A landscape with many valleys, sampled at points; each row gives a point and its height.
From any point a ball rolls to the lowest of the 2 points nearest to it. It stops when none of these is lower. Distance is the straight distance between rows; heights are no part of it.
Vize (h 1.81): 3  5  -1  14  11  8  -8  -3  -13  -14  5  17  -24  12  -23  8  3  28  16  8  21  2  14  -1  39  -25  -11  -12  7  -16  -3  31  19  -4  16  -11  -8  -7  0  -15  -9  7  2  9  -18  1  -9  18  37  7  -18  -25
Pufa (h 4.72): -27  48  -12  -8  21  -6  -9  11  17  12  8  -7  0  -20  14  3  5  3  -16  -2  -10  13  -10  -6  -12  -8  19  -13  14  24  29  -3  -33  9  16  21  6  25  15  10  43  -1  11  13  19  14  17  -14  2  5  -21  -3
lis (h 4.43): 20  -15  -5  3  6  -20  -4  -33  -9  -2  3  38  -3  -1  -8  19  -11  -11  10  11  5  1  -4  5  14  -18  -51  -6  5  -20  0  19  27  1  -16  -56  -6  -30  -16  -11  -9  8  -16  21  -18  5  14  18  21  3  12  -13
Kede (h 3.73): 11  16  -8  0  8  12  7  25  3  8  -3  -21  27  -22  15  -20  -2  -9  15  -19  -13  -11  0  -5  3  -1  20  5  13  25  -5  -12  13  24  -29  11  24  2  1  -2  1  17  8  -15  1  -8  4  -13  -4  28  -8  10
bakig (h 4.35): 4  27  -32  -17  22  -22  -13  -15  15  2  31  9  13  -19  18  9  5  15  -15  27  7  2  -9  -1  9  -11  4  -31  42  11  23  4  3  14  -16  0  6  14  11  -4  31  18  20  28  5  15  14  -2  -2  4  -6  3
kunub (h 2.92): -5  -1  2  -6  -18  13  -16  -5  -20  0  7  9  -11  12  8  10  7  10  3  -1  -1  14  -15  -17  5  -12  13  -26  20  10  1  22  -3  9  25  1  13  -1  -10  7  2  21  6  12  -10  -19  -5  -4  18  7  -15  -22
kon (h 5.06): 16  -41  -3  5  -38  18  7  -16  -21  -13  -20  11  -13  25  -23  5  20  28  -8  -2  20  -17  10  8  5  -19  -1  6  -3  -7  -21  1  5  -17  -7  -3  7  -4  -3  -13  -5  -13  4  11  -12  -21  -26  -2  21  -28  13  -9
nenos (h 2.89): 5  -26  15  -5  -4  0  -14  -27  -21  -6  20  17  -19  -20  12  11  -5  -25  12  -11  3  -6  -5  -14  -10  -8  -26  -11  6  -5  23  7  3  1  -1  -18  2  -14  -9  4  11  28  -6  9  6  -8  25  -15  4  13  9  -39
Vuf (h 3.57): 13  -13  -6  -9  -21  -4  13  3  7  6  -25  -22  2  14  -15  -14  21  26  -33  13  3  -2  27  0  -5  20  37  -16  16  7  -8  -7  -6  7  -21  46  7  17  14  -8  -6  -1  15  -12  10  -10  -25  13  -23  0  10  31
baput (h 5.00): -3  -31  -3  -21  -21  21  -18  -31  -49  -7  14  24  5  -2  20  -4  -4  -17  17  1  6  9  -8  15  -6  -4  -15  -4  -12  -15  4  17  22  -6  10  -16  -19  -17  -18  3  -13  11  -8  22  -24  -23  -24  -15  3  -31  35  -18
Mumu (h 2.07): 20  22  -36  26  -6  18  24  24  8  20  -11  -30  45  45  15  -12  1  14  -16  -12  -20  -16  -36  -25  -15  0  27  7  -1  19  -39  -36  -4  2  -3  24  14  -7  -17  -10  -19  13  0  -41  -17  -9  -25  -4  0  8  -22  37
pas (h 2.87): -27  42  15  1  10  -21  2  6  -1  -4  15  15  -26  1  8  8  -2  -5  8  -2  9  31  -12  -9  10  -5  -3  -4  11  19  29  16  -13  3  35  -8  13  -4  6  9  21  16  2  24  0  23  23  12  13  14  -31  -22
luvig (h 2.98): -22  -9  20  -2  7  -4  -17  -9  12  -2  17  15  -22  -23  11  15  0  -37  9  -14  -2  -3  -28  -14  -42  15  -16  5  -6  0  41  -2  -24  -18  23  -14  2  18  11  28  36  -14  9  -8  31  23  49  -15  -6  -2  16  -34
Mizu (h 4.60): 35  -32  -11  24  -18  8  25  -24  -14  22  -26  -11  12  25  -4  12  11  1  -8  -16  4  -47  18  -10  -2  -10  -16  9  17  -2  -37  -15  28  -4  -41  -1  15  8  -14  -25  -11  18  -17  -24  -13  -18  -24  -16  5  3  7  20
pano (h 2.48): -9  -12  9  -10  8  24  -19  29  -14  -7  20  -2  7  -15  3  -14  -11  -10  19  14  -11  11  13  13  30  6  7  7  -11  -27  5  22  21  8  5  -19  -22  -3  2  12  -28  5  1  -6  0  -5  -10  12  -16  19  19  -19
Zud (h 4.63): -1  -2  8  -4  6  -7  -1  -9  -21  -8  19  27  2  0  8  9  -16  -18  26  -4  24  11  -3  16  14  -1  -45  10  -10  -12  11  27  20  -4  10  -49  -7  -35  -14  -4  -14  17  -18  27  -29  9  10  25  15  -11  11  -22
sul (h 0.80): -14  -7  34  20  6  13  10  18  -9  -4  30  5  15  2  17  8  -23  -48  39  -13  -17  24  -30  -25  -3  4  0  15  -26  -5  14  12  -7  -15  12  -37  -16  -16  -22  28  -23  19  -17  -23  -5  3  31  0  -29  -2  2  -29
fudi (h 5.25): 7  -43  -15  -1  -53  -1  8  -10  -1  -19  -21  11  -15  43  -30  4  37  44  -35  5  10  -16  -10  -13  1  -23  8  -7  5  11  -38  6  -13  -15  -6  4  6  -11  -14  -9  1  -6  6  10  -17  -25  -19  17  33  -2  -6  -1
Ridal (h 5.93): 15  -37  7  -17  -12  4  7  5  -5  -11  -12  -13  1  2  2  -21  -2  3  -4  0  7  -5  1  23  -24  23  9  21  5  12  -1  4  11  7  -15  -5  19  -14  7  7  -4  -7  8  -2  -15  -13  -16  -1  5  -34  27  4
Kuru (h 6.08): 9  -42  0  -18  -19  0  -5  32  6  -17  -12  -21  2  12  3  -28  1  18  -9  5  3  7  -22  12  -15  35  27  -8  18  10  -11  12  9  13  -23  4  31  -12  17  21  -7  0  21  0  -12  -17  0  17  5  -21  12  -6
mise (h 4.32): -2  27  -27  10  -3  0  16  -13  19  35  -1  -11  12  28  23  -8  0  31  -24  0  -19  5  -10  -2  -45  29  14  3  12  17  -6  -22  -31  -2  2  68  2  13  24  -7  0  -26  0  -23  19  3  -22  0  -6  -25  -12  29
zuna (h 3.23): 12  -37  6  -20  -15  14  3  -10  -1  3  -10  -28  11  3  -18  -18  31  12  -19  9  8  -7  48  10  -9  13  32  -5  26  4  -7  0  19  7  -24  24  2  18  15  -14  2  12  -7  -6  19  -21  -25  8  -14  -5  15  8
vep (h 2.38): -15  -6  27  9  5  25  -9  15  -7  12  -5  -15  -21  7  25  -3  -4  5  22  -36  -16  2  -18  -1  -40  21  12  9  2  13  11  -8  -12  10  25  25  15  2  9  27  -6  12  10  -27  24  2  20  -16  5  10  -8  -25
baz (h 6.92): 3  17  -12  -19  13  -7  -2  -8  4  8  -6  0  29  -25  8  -9  -22  -10  -1  22  6  3  13  20  15  7  -17  8  -26  -17  -7  -12  18  1  -25  2  -37  4  9  -4  -13  -39  0  11  -7  4  -15  -10  -24  -33  36  36
bufo (h 4.52): 8  -10  -7  -7  -2  -28  -2  0  7  -24  -15  15  -25  1  -32  -7  12  0  -28  27  6  -6  31  -5  21  -17  -8  -3  -12  -2  -9  4  -23  -1  -6  -10  12  -21  1  -2  7  -22  -3  19  -6  5  3  16  10  14  -6  14
dabi (h 2.15): -11  -38  13  -12  9  43  -32  39  -26  -26  18  -5  -5  -2  -3  -23  9  -11  17  19  13  29  28  21  30  6  20  -4  -4  -26  12  41  11  0  28  -14  -22  8  1  -3  -14  18  4  3  -10  1  -8  35  -11  7  8  -30
Medaf (h 2.83): -5  31  8  18  20  14  19  -31  -9  33  -9  -12  22  8  26  7  -16  -20  26  -37  0  -12  -2  3  -26  -15  -30  29  -21  15  -7  -26  8  6  -10  20  -7  11  1  -18  -3  -5  -24  0  1  2  -6  -45  3  -30  -1  19
pimed (h 2.25): -11  26  -24  -4  18  1  -20  5  25  -10  -2  1  15  -15  -7  -2  1  17  -7  5  -24  -11  -18  -3  5  8  2  -5  -23  -10  -8  -12  -30  -20  20  22  -17  29  15  19  9  -55  -4  2  17  11  13  -15  8  -8  -11  7
muz (h 5.53): -22  34  21  -9  24  16  4  -4  9  25  -16  -31  24  -25  -2  -5  -16  -5  25  -14  0  3  38  21  -13  2  11  21  -19  4  8  -14  9  -7  2  15  -28  41  23  -8  10  -23  -12  3  23  19  -4  -12  -4  -29  6  20
fude (h 2.80): -7  4  4  6  15  7  2  29  5  -8  8  -11  16  -26  6  -14  -12  -11  10  12  -20  6  7  -6  26  11  14  1  -11  -21  -8  2  11  3  -9  -5  -20  14  -3  -1  -18  0  10  -22  0  2  8  11  -33  29  -6  -2
kete (h 4.11): -7  34  -25  6  5  -27  26  -4  23  29  -16  -10  7  25  9  -5  6  34  -36  19  -8  9  3  3  -12  19  26  2  -5  22  -7  -29  -30  -5  -9  64  0  -2  17  -22  6  -21  7  -13  2  8  -30  -1  -14  -1  -11  48
vop (h 5.38): 9  -29  -25  8  -41  -15  25  -7  7  -20  -14  -2  -5  50  -35  -2  24  46  -30  21  26  -6  -15  5  -19  1  20  0  10  19  -29  -8  -15  -25  -10  7  13  -7  -8  -2  13  -25  -3  6  -27  -9  -15  13  28  -8  -16  12
Fil (h 3.32): -14  45  5  -6  16  -11  10  -25  11  24  -3  14  17  -22  13  14  -26  -35  25  -12  5  -2  0  6  -1  -24  -44  15  -24  -2  0  -25  11  10  -18  2  -17  14  0  -8  10  -10  -13  2  3  9  7  -25  -6  -19  14  20
Rimol (h 1.95): -4  -19  25  10  -8  19  2  19  -16  5  11  -9  1  0  24  -1  -3  -16  16  -25  -24  0  -25  -9  -22  14  16  4  -8  7  -1  0  -2  1  4  7  10  -12  1  26  -13  23  0  -38  5  -4  17  -11  -14  8  -1  -23
nira (h 1.33): 0  -12  20  7  7  18  -11  -6  -34  -10  1  2  -30  17  -22  3  14  5  10  -15  29  7  34  -5  27  -24  1  4  4  -10  16  35  8  -5  34  -20  -11  -14  -6  -30  -21  27  -13  13  -12  2  -11  31  31  -3  -15  -27
tipu (h 6.79): 11  8  18  -7  11  -11  21  -16  7  17  -14  -11  16  -3  10  -5  -19  -10  1  9  12  -9  21  34  -2  23  -22  35  -10  -11  3  -20  29  13  -36  -13  -9  -9  18  -10  -13  -6  2  9  -15  11  -24  -5  -7  -29  21  33
vagu (h 3.03): -12  22  0  -5  -28  10  -15  22  -12  0  -17  3  -13  15  -4  10  2  26  -18  17  -10  14  -1  -2  51  -9  33  -12  -10  -15  -15  15  -8  4  26  26  -15  -5  -5  -12  -37  16  13  -7  7  -14  -29  13  -27  19  -14  2
Zubo (h 3.21): 15  4  -6  -3  7  2  3  26  3  11  1  -19  29  -16  -1  -12  -17  -15  2  9  -14  -7  6  -3  22  4  10  8  -9  3  -14  -8  24  14  -42  -4  -3  -14  3  -3  -16  5  9  -22  3  2  -4  1  -26  36  5  20
som (h 6.23): 5  -10  -10  -8  -13  1  -11  44  20  -5  0  -32  -12  25  -4  -24  2  46  -28  6  10  11  -32  19  -7  26  50  -11  25  8  -15  5  7  10  -8  19  17  6  12  2  -3  11  27  -19  -14  -15  -11  14  4  11  -7  -5
sud (h 4.55): -20  35  -16  -16  27  -34  -17  -10  26  6  11  8  -6  -24  0  16  8  16  -13  15  7  12  7  -10  -14  -7  11  -19  35  15  34  1  -18  5  13  1  18  27  17  -4  51  3  17  35  28  30  19  -10  0  4  -8  5
Fon (h 4.85): 18  -45  -9  14  -32  27  20  -23  -17  -4  -31  -5  3  30  -5  10  14  15  -5  -16  -8  -24  -2  -13  -23  -9  -1  6  10  -4  -34  -9  3  -19  -12  5  15  9  0  -1  -7  -1  -20  -12  -14  -10  -23  -11  12  -14  6  -6
desam (h 4.80): 4  17  -3  1  4  -38  -8  -19  8  -8  2  21  -34  -4  -30  10  13  -2  -22  16  13  4  23  -10  23  -24  -13  -4  16  12  10  1  -7  8  -5  -15  20  -23  -6  -32  18  4  -10  30  4  -4  14  13  23  29  -15  11
dosor (h 5.77): -3  -21  5  -16  -8  16  -9  7  -2  -4  -7  -16  14  -18  -1  -19  -4  -12  6  -16  -3  -9  9  35  -33  39  8  19  -10  4  7  -5  -12  -5  -8  19  -5  13  25  18  11  -30  3  -7  7  -3  -5  -17  -4  -38  33  5
novaz (h 3.40): 1  -23  3  4  -32  32  -7  29  -18  5  -20  -7  -9  15  -10  0  12  19  -18  12  -8  -4  8  -2  36  -12  27  -12  -15  -24  -35  13  1  7  10  13  -13  -5  -5  -8  -33  12  19  -10  3  -16  -39  21  -30  4  1  0
mit (h 2.61): 0  3  -18  -16  11  14  -17  -4  17  -20  6  0  7  -23  -13  1  6  8  4  5  -6  -14  4  -12  -2  -7  -3  -16  3  -4  -2  10  -13  -17  25  10  -12  38  9  18  17  -29  -7  17  2  3  11  -4  11  -13  -14  -11
Vutev (h 1.21): 7  -6  2  9  -21  20  -4  10  5  3  -29  -26  -8  28  -19  0  18  47  -18  -21  19  -22  20  -3  5  -15  25  -11  1  15  -22  -15  -14  9  9  30  5  18  9  -17  0  12  4  -18  12  -19  -26  9  20  8  -13  -6
lunum (h 2.85): 4  21  -51  1  18  -19  4  2  36  -1  4  -17  17  17  -3  -12  1  44  -28  12  -2  7  -42  4  -11  20  16  -13  4  17  -13  -30  -14  -19  2  29  -2  11  12  -7  7  -18  5  -8  -13  5  4  -11  21  -1  -25  22
deva (h 2.03): -1  -8  22  3  18  -10  31  -6  18  11  17  -2  18  -12  -1  -6  -20  -33  20  6  -3  13  3  7  -6  6  -24  3  -1  1  4  -2  19  -7  -33  -35  -14  -8  -1  10  3  8  -20  -12  2  16  26  13  -30  7  9  5
pago (h 2.57): 8  5  -24  -2  -5  -29  -31  -12  10  -12  4  45  -19  -23  2  7  -5  -24  -18  10  -6  -4  -2  -19  -4  -20  -28  -26  11  -6  11  -1  -18  22  -3  -30  20  -23  -20  15  27  -7  7  11  -1  -7  42  5  -2  24  3  -2
mul (h 2.60): -16  15  20  7  -1  6  1  7  -14  -3  -3  -1  -24  4  1  12  6  9  18  -22  15  19  -3  -3  -3  -11  2  0  12  25  10  13  -18  7  34  4  12  -1  3  -1  5  20  -1  1  -9  6  8  -5  26  5  -26  -19
kotok (h 1.92): -21  35  -2  10  18  -10  -17  6  28  -10  6  14  -8  -29  -3  7  -12  2  1  10  -19  -9  -13  3  8  17  -12  -2  -30  -23  7  -11  -18  -18  30  -7  -26  14  8  29  -10  -55  5  -16  24  20  27  -8  -6  -1  -4  -16
raz (h 1.56): -2  25  -7  10  24  -14  -11  5  26  -15  7  32  -10  -22  -14  5  -19  0  13  18  -18  9  -6  1  27  -2  -40  -4  -30  -39  5  4  0  -10  10  -19  -26  2  -1  19  -7  -45  0  -3  10  14  26  11  -6  10  -4  -8
Duv (h 2.90): -20  -2  1  -5  14  38  -18  12  17  -34  17  -7  -4  -11  -22  -3  22  8  17  -5  -2  6  3  -13  2  -2  12  -11  -2  -3  0  21  -27  -32  45  3  -9  31  3  13  12  -17  -8  18  -3  21  23  7  7  -5  -28  -29
musi (h 6.50): -10  -5  31  -23  3  -31  -1  4  -7  2  -3  -7  -23  -12  10  -4  5  9  3  -1  17  21  5  42  -21  44  0  15  17  11  33  8  2  11  0  12  27  -16  28  12  11  -2  24  11  2  16  -3  -6  6  -26  18  -7
fogi (h 5.04): 8  -3  15  -11  4  -39  -20  -25  -14  10  1  12  -36  -12  -13  13  12  3  0  11  23  -4  26  19  16  -13  -14  -2  23  13  18  5  14  26  -14  -2  20  -17  6  -25  15  12  12  32  9  -6  -3  -6  27  4  4  -4
Vus (h 3.10): -2  -11  -5  8  -11  -21  -9  -17  2  -7  7  39  -19  -8  8  21  4  -40  -11  -1  -22  -3  -14  -39  -23  -5  -26  -13  -9  1  11  -5  -24  15  -1  -16  25  -24  -24  29  22  -10  -5  -2  16  -10  46  -4  -15  20  6  -11
tane (h 2.28): -4  34  -15  8  8  -9  -19  -18  -2  3  -1  14  -13  4  -11  13  -5  40  2  6  12  8  -6  12  35  -17  -3  -11  -8  -11  -10  7  0  4  14  18  -12  11  -4  -9  -13  -9  4  14  -10  -2  -24  3  30  -10  -13  -4
ramag (h 2.14): -17  -18  33  -3  16  34  -16  19  -21  -3  19  -24  -7  5  -8  -13  2  -14  35  -25  18  18  43  6  6  -16  30  -5  16  0  20  25  12  3  32  -18  -7  16  -6  -20  4  56  -16  3  1  -7  1  8  5  5  -12  -33
Relut (h 3.12): -25  22  10  10  26  19  -2  36  22  -29  38  -9  -11  -10  -4  -2  -4  -15  26  -8  0  18  -5  -12  11  -10  7  -10  -1  1  15  17  -23  -35  45  -13  -7  14  -3  16  15  -4  -18  13  -4  46  50  12  6  9  -37  -35
tero (h 4.37): 38  -27  -39  37  -28  -2  29  -22  -5  12  -28  -15  16  43  -10  13  28  30  -29  -4  13  -42  -10  -38  3  -19  3  -3  23  3  -51  -21  6  -15  -33  5  17  6  -21  -21  -10  14  -7  -21  -20  -25  -38  -15  6  20  1  32
vare (h 3.09): -23  40  9  4  30  -12  -2  23  12  -15  32  19  -14  -19  8  3  -6  -27  19  -2  11  28  -6  -19  8  -7  -9  -4  3  2  37  15  -20  -7  29  -36  3  4  -11  11  23  7  -1  12  8  23  48  12  0  18  -23  -31
vupo (h 4.16): 18  -15  5  20  1  -44  18  -44  -2  5  -15  25  -16  4  -15  22  0  -8  -7  8  0  -18  21  -13  -1  -17  -45  8  7  -22  -5  -12  22  -8  -22  -41  -5  -30  -28  -21  -12  11  -21  14  -12  7  6  12  9  0  9  23
fere (h 5.39): -24  37  33  -2  10  9  0  4  9  11  -7  -13  -4  -15  -14  6  -3  -21  13  -21  5  4  36  6  -5  -9  10  22  -18  11  14  -7  -18  3  17  11  -9  28  16  -12  18  -3  -13  -4  31  10  1  -5  -10  3  -2  11
Fet (h 2.20): -4  8  11  21  17  4  -2  4  -1  -5  -2  -2  -30  18  -19  9  -13  45  16  -9  5  7  5  0  24  -2  -3  -11  9  -21  2  10  15  0  25  -7  -9  2  11  -17  -23  16  7  -15  5  6  -1  2  20  32  -25  -21
fedif (h 5.19): 9  -48  5  -21  -23  12  -16  -24  -42  3  12  13  24  3  21  -8  2  -26  5  3  -1  1  -6  24  -13  8  3  13  -6  -1  14  11  26  18  -20  -33  8  -28  -18  -1  -17  31  -9  14  -27  -27  -18  -9  4  -23  39  -8
zupu (h 7.01): 8  19  -14  -15  14  2  16  2  26  12  5  -14  48  -39  10  -22  -26  -14  17  13  0  -9  0  18  1  22  -12  6  -13  -15  -8  -16  29  1  -48  4  -38  19  9  -1  -7  -32  -10  -5  4  -1  5  -10  -30  -19  31  34
mifot (h 4.19): 5  -5  2  -12  -8  -11  -1  2  6  -12  -26  5  -15  -5  -27  0  1  3  -27  29  -7  -3  24  7  21  0  -2  -1  -26  -20  -12  -4  -5  0  2  15  -10  -8  3  0  -19  -33  10  7  6  2  -23  5  -15  -3  17  22
sotud (h 1.20): 17  24  -22  23  6  6  33  -10  2  16  4  -5  35  36  20  11  -14  8  -4  -8  3  0  -30  -14  -14  -20  3  10  13  18  -22  -18  5  4  -10  21  18  -4  -15  -12  -15  21  0  -10  -24  -11  -18  -14  11  -8  -17  24
liges (h 2.73): -20  8  26  5  -2  2  -14  5  -9  5  4  7  -19  -18  23  10  -7  -12  14  -19  -9  -1  -26  5  -34  24  1  10  -7  5  34  -8  -27  2  24  15  8  11  10  37  16  -7  21  -11  27  14  14  -17  1  1  7  -30
dozu (h 3.86): -7  14  -5  -15  -11  -20  22  7  15  16  -14  -15  3  19  3  -7  4  13  -47  25  11  11  17  15  -12  24  32  4  -2  8  5  -4  -16  4  -21  39  12  -11  16  -10  1  -17  10  1  0  -2  -23  6  -15  -16  6  42
zad (h 1.79): 11  -21  -3  5  7  -13  -23  7  6  -21  11  31  -14  -32  -21  -4  -8  -44  10  6  -3  -7  7  -12  3  -11  -28  -7  -10  -7  25  6  -8  5  5  -42  10  -8  -9  18  35  -7  -3  14  3  13  52  7  7  32  0  -24
Surim (h 7.14): 18  3  -5  3  24  4  19  11  28  -10  0  -26  32  -19  -12  -26  -18  -6  24  0  -2  -18  23  10  8  10  -14  12  -13  -10  -8  -15  32  -15  -40  -20  -29  24  12  4  1  -27  -4  -8  -7  12  9  -5  -9  9  1  25
rera (h 4.94): -13  31  -15  -16  4  2  -12  16  5  19  -1  0  12  -25  27  3  10  -26  -11  -1  -38  -8  -11  -16  -17  2  18  -4  -3  20  8  -9  -37  17  10  23  14  23  11  19  29  -21  16  -3  36  6  20  -19  -19  9  0  13
roge (h 3.85): -1  -19  -6  -15  -29  16  -8  3  -23  3  -19  13  -5  -2  -12  6  8  -5  -23  33  -17  0  15  -3  27  -9  0  3  -33  -33  -23  16  0  -2  0  4  -21  -20  -9  1  -15  -13  -1  11  3  -6  -34  13  -34  -2  19  8
dubi (h 2.67): -21  26  3  1  -9  11  -19  6  -26  2  -7  21  -16  0  3  13  -6  14  -7  13  -5  14  -5  14  29  -11  5  -5  -22  -12  -4  17  -14  5  36  19  -14  -2  -10  7  -31  -8  15  -3  -1  -2  -30  3  -1  -4  -1  -7
fufa (h 6.42): -17  0  25  -16  -8  -12  5  15  -15  -4  3  -4  -21  14  10  -10  0  28  -15  1  9  31  -10  23  -8  29  23  -7  30  10  14  15  -3  10  20  14  15  -7  14  4  3  12  29  3  -2  -1  -14  14  16  -20  -4  -19
Lusub (h 5.16): -22  31  3  -11  2  12  -5  7  -9  26  -6  1  13  -17  13  -6  1  -40  2  -15  -9  3  1  2  -27  -12  10  20  -24  27  9  -17  -31  14  7  30  7  8  5  5  22  -15  -4  -2  23  1  6  -18  -7  -11  3  17
zazef (h 5.22): 22  -28  6  -8  -8  -22  -21  -24  -29  15  3  7  -22  0  4  11  23  9  -1  2  35  -10  9  32  2  2  4  6  26  24  10  5  28  26  -11  -8  25  -25  3  -24  3  27  12  30  -3  -19  -25  -4  34  -18  19  -8
zizol (h 6.68): 9  -4  14  0  15  -38  23  -5  13  11  -9  -8  3  3  3  5  -17  16  -3  17  3  -3  -10  32  -6  31  -23  14  3  -20  6  0  27  5  -30  -9  -5  -30  5  0  -25  0  10  9  -13  23  -13  13  -7  -20  16  21
Vekes (h 3.81): 17  5  -47  15  -25  20  18  9  -4  9  -23  -1  19  21  -4  10  21  31  -28  5  -32  -18  -26  -40  26  -14  11  -9  -11  10  -47  -30  -10  -8  8  32  -5  -5  -32  -25  -24  -9  -7  -25  -6  -14  -28  -8  -16  24  -19  31
pev (h 1.51): -4  -2  14  5  1  -1  25  0  7  -4  24  2  11  -4  11  4  -12  -55  18  -13  -9  10  -12  -27  -16  -7  -17  6  -2  3  3  4  -5  -14  -9  -31  0  -6  -17  21  6  4  -26  -4  -6  -4  33  8  -30  2  0  -1
Degik (h 2.41): 13  -31  -7  -5  3  1  -33  -5  -7  -20  7  22  -16  -23  -11  -2  6  -19  19  -7  3  -15  13  -21  2  -16  -16  -7  9  -7  19  10  -7  2  3  -22  3  5  -11  5  36  -2  -5  18  5  3  30  -18  23  34  -10  -25
Tudi (h 1.90): -2  -1  2  26  -15  -5  4  7  -10  4  -16  -12  -39  37  -14  3  8  45  -6  -11  4  -4  -1  0  11  0  18  -6  8  5  -5  -10  2  2  21  17  6  -10  9  -18  -20  21  22  -24  11  -7  -19  -5  20  30  -16  -3
ved (h 4.10): 20  -4  -50  28  -34  12  15  -11  -5  0  -11  3  12  30  -11  16  25  33  -30  4  -8  -24  -23  -51  17  -35  11  -22  4  16  -38  -18  -8  -9  -5  23  2  5  -27  -24  0  10  -9  -22  -14  -26  -27  -14  4  35  -27  27
suku (h 2.58): -7  43  -38  -3  28  -17  -12  17  34  -10  -4  -7  21  -13  12  -15  8  24  -28  10  -1  -2  -25  11  8  14  22  -7  -8  11  -5  -17  -23  -15  11  31  -3  22  12  8  9  -48  7  -4  -1  16  7  -3  13  2  -24  29
mome (h 3.91): 14  2  1  23  5  -36  33  -35  6  14  -26  15  -11  7  -4  22  -7  8  -17  15  3  -18  10  10  11  -8  -52  9  -8  -36  -16  -29  13  -1  -23  -15  -11  -14  -3  -16  -13  -6  -8  4  -6  8  -15  -1  -4  -9  10  40
godif (h 1.77): -5  -10  23  6  13  46  -26  23  -22  -13  16  -14  -9  14  -24  -18  3  0  28  -20  23  19  43  10  36  -20  9  -2  -11  -13  15  40  11  -4  39  -18  -20  2  -10  -24  -18  37  -17  9  -11  -8  -13  24  13  5  -2  -31
luseg (h 0.98): 2  6  -9  13  26  -14  -11  1  27  -30  19  28  -18  -24  -31  -2  -10  -10  8  11  -2  -8  18  -16  21  -17  -39  -12  -16  -23  8  9  -3  -11  13  -40  -9  7  -1  5  17  -32  -10  12  7  14  41  20  -1  25  -10  -6
Gose (h 6.58): -3  -5  15  -16  4  -34  13  6  24  -5  7  -6  -21  -4  -4  -3  -8  30  -6  17  16  21  -11  33  -6  42  -7  -1  21  -3  13  12  21  -3  -15  -8  17  -29  19  15  -3  -2  24  7  -12  26  4  19  3  6  11  -3
Vaku (h 5.65): -9  2  6  -26  6  21  -1  2  5  12  -15  -33  25  -22  2  -34  -12  -8  11  -17  0  -2  28  39  -21  26  19  17  -8  -1  10  -12  6  -3  8  31  -23  39  25  2  8  -26  -9  -10  19  1  -5  -20  -7  -39  25  11
fibot (h 2.79): -1  -4  18  3  8  -18  -2  -13  24  -9  23  16  3  -19  1  11  -1  -66  16  -24  4  -5  -30  -28  -30  -5  -35  -2  -17  -8  35  -9  -13  -18  -5  -34  -7  12  -18  24  37  -5  -10  -6  28  11  72  1  -28  8  18  -33
mem (h 3.66): 2  37  6  16  21  -44  16  -44  16  26  -8  21  -8  -7  4  25  -19  -11  5  1  7  -13  8  18  10  -12  -62  6  -18  -23  4  -27  9  14  -23  -15  -13  -2  -13  -19  9  -14  -5  6  2  17  7  -12  -1  -20  14  32
punat (h 2.43): -1  0  25  -1  20  -34  23  -5  34  1  17  10  6  -9  0  7  -15  -47  22  -10  1  12  -19  -10  -18  12  -39  -3  3  -9  22  -10  5  -15  -29  -44  -11  12  4  18  22  1  -8  -17  35  26  61  26  -43  22  2  -10
mizes (h 6.34): -12  -8  11  -9  -4  9  -9  33  8  -15  5  -17  -24  21  -3  -16  6  50  -9  6  -1  27  -9  13  -1  21  44  -22  25  -12  6  24  0  -7  26  21  2  12  12  7  -7  11  28  0  9  -6  -7  23  10  0  -13  -25
kebi (h 2.50): -1  -17  30  -9  -3  22  -8  4  -16  -3  14  -26  4  1  5  -9  5  -21  12  -27  11  5  32  1  -7  -5  31  1  17  16  10  15  5  11  10  0  14  14  -1  -10  9  48  -8  1  7  -23  -6  -2  -1  -7  -7  -11
renor (h 3.27): -8  -19  5  5  -18  -1  -9  -1  -28  -11  6  23  -20  -3  17  15  5  -20  2  9  -10  17  -15  -32  7  -10  0  -13  14  3  0  24  -8  0  -1  -17  15  -33  -15  15  -3  21  3  4  -11  -17  12  6  8  25  -4  -24
Zuvu (h 2.84): -4  -23  22  -13  -16  21  13  -15  -4  -3  -3  -22  1  1  1  -2  11  -18  -3  -10  -1  -1  40  1  -30  9  20  3  14  14  14  2  -2  1  -7  7  9  13  6  -7  6  23  -25  4  16  -18  -12  0  -8  -9  7  2
Vaza (h 3.34): 31  -15  -41  20  -25  29  23  -5  -8  8  -30  -7  32  25  3  5  15  -1  -12  -5  -28  -34  -25  -40  -7  -7  -2  7  -19  12  -61  -33  -5  -18  -9  16  12  -6  -18  1  -23  -32  -19  -20  -13  -8  -28  -23  -11  3  2  24
Dena (h 2.74): 26  -21  -24  17  -15  30  9  33  -1  5  -25  -22  30  33  10  -11  -3  3  -8  -15  -30  -20  -36  -27  -21  1  27  13  -9  16  -46  -31  2  2  -11  16  18  -9  -13  11  -26  -1  -7  -34  -13  -9  -29  -11  -7  4  -6  25
Gasa (h 1.40): -13  -10  24  2  0  31  4  36  -7  -12  20  -7  19  1  24  -10  -23  -22  30  -19  -16  15  -35  -7  -7  6  23  12  -10  4  -6  18  7  -8  14  -20  -9  -11  -7  29  -29  21  -11  -10  -18  -3  11  4  -7  -7  -11  -27
zapok (h 5.37): 17  -45  5  -26  -21  -13  -21  -21  -36  -4  22  6  0  -1  21  2  10  -4  7  2  18  -7  -11  33  -10  5  -8  -3  23  9  16  12  30  29  -19  -22  18  -35  -6  -5  -6  25  10  29  -16  -22  -15  -5  23  -34  28  -16
peki (h 4.82): -6  -6  14  -8  -3  0  -3  -24  -22  -8  10  24  6  -10  7  3  -18  -18  13  6  0  19  -6  19  8  -5  -29  15  -25  -23  5  24  15  -4  2  -30  -19  -18  -8  9  -14  1  -8  14  -24  -6  -18  6  -7  -32  22  -13
Munog (h 4.12): 7  14  -24  -10  13  -5  2  5  5  3  25  -6  22  -25  18  -3  1  5  -3  6  -10  -6  -16  0  9  8  10  -24  24  17  4  0  12  15  -25  9  7  12  7  10  11  18  20  4  3  -6  5  -17  -10  7  -9  2
bur (h 2.12): 13  29  2  22  10  0  33  -27  -6  34  -9  -8  31  13  23  10  -11  -20  7  -18  0  -21  4  -14  -8  -26  -17  29  10  13  -11  -27  11  12  -25  11  7  -4  -9  -27  -4  29  -10  -7  -5  -2  -21  -23  -3  -3  -2  30

Where does a ball stop that starts at each point below?
fedif -> sotud
som -> nira
vop -> sotud
luvig -> sul
zazef -> nira
Lusub -> nira
zupu -> nira
mome -> sotud
fudi -> sotud

Write out the way that a ball takes from each point below.
mizes -> som, Kuru, Ridal, dosor, Vaku, muz, fere, Lusub, rera, Pufa, sud, bakig, Munog, Kede, Zubo, fude, pano, dabi, godif, nira
kete -> dozu, Vuf, zuna, Zuvu, kebi, ramag, godif, nira
Surim -> Zubo, fude, pano, dabi, godif, nira
novaz -> vagu, dubi, tane, Vize, nira
zapok -> fedif, baput, peki, Zud, lis, vupo, mome, mem, Fil, Medaf, bur, sotud
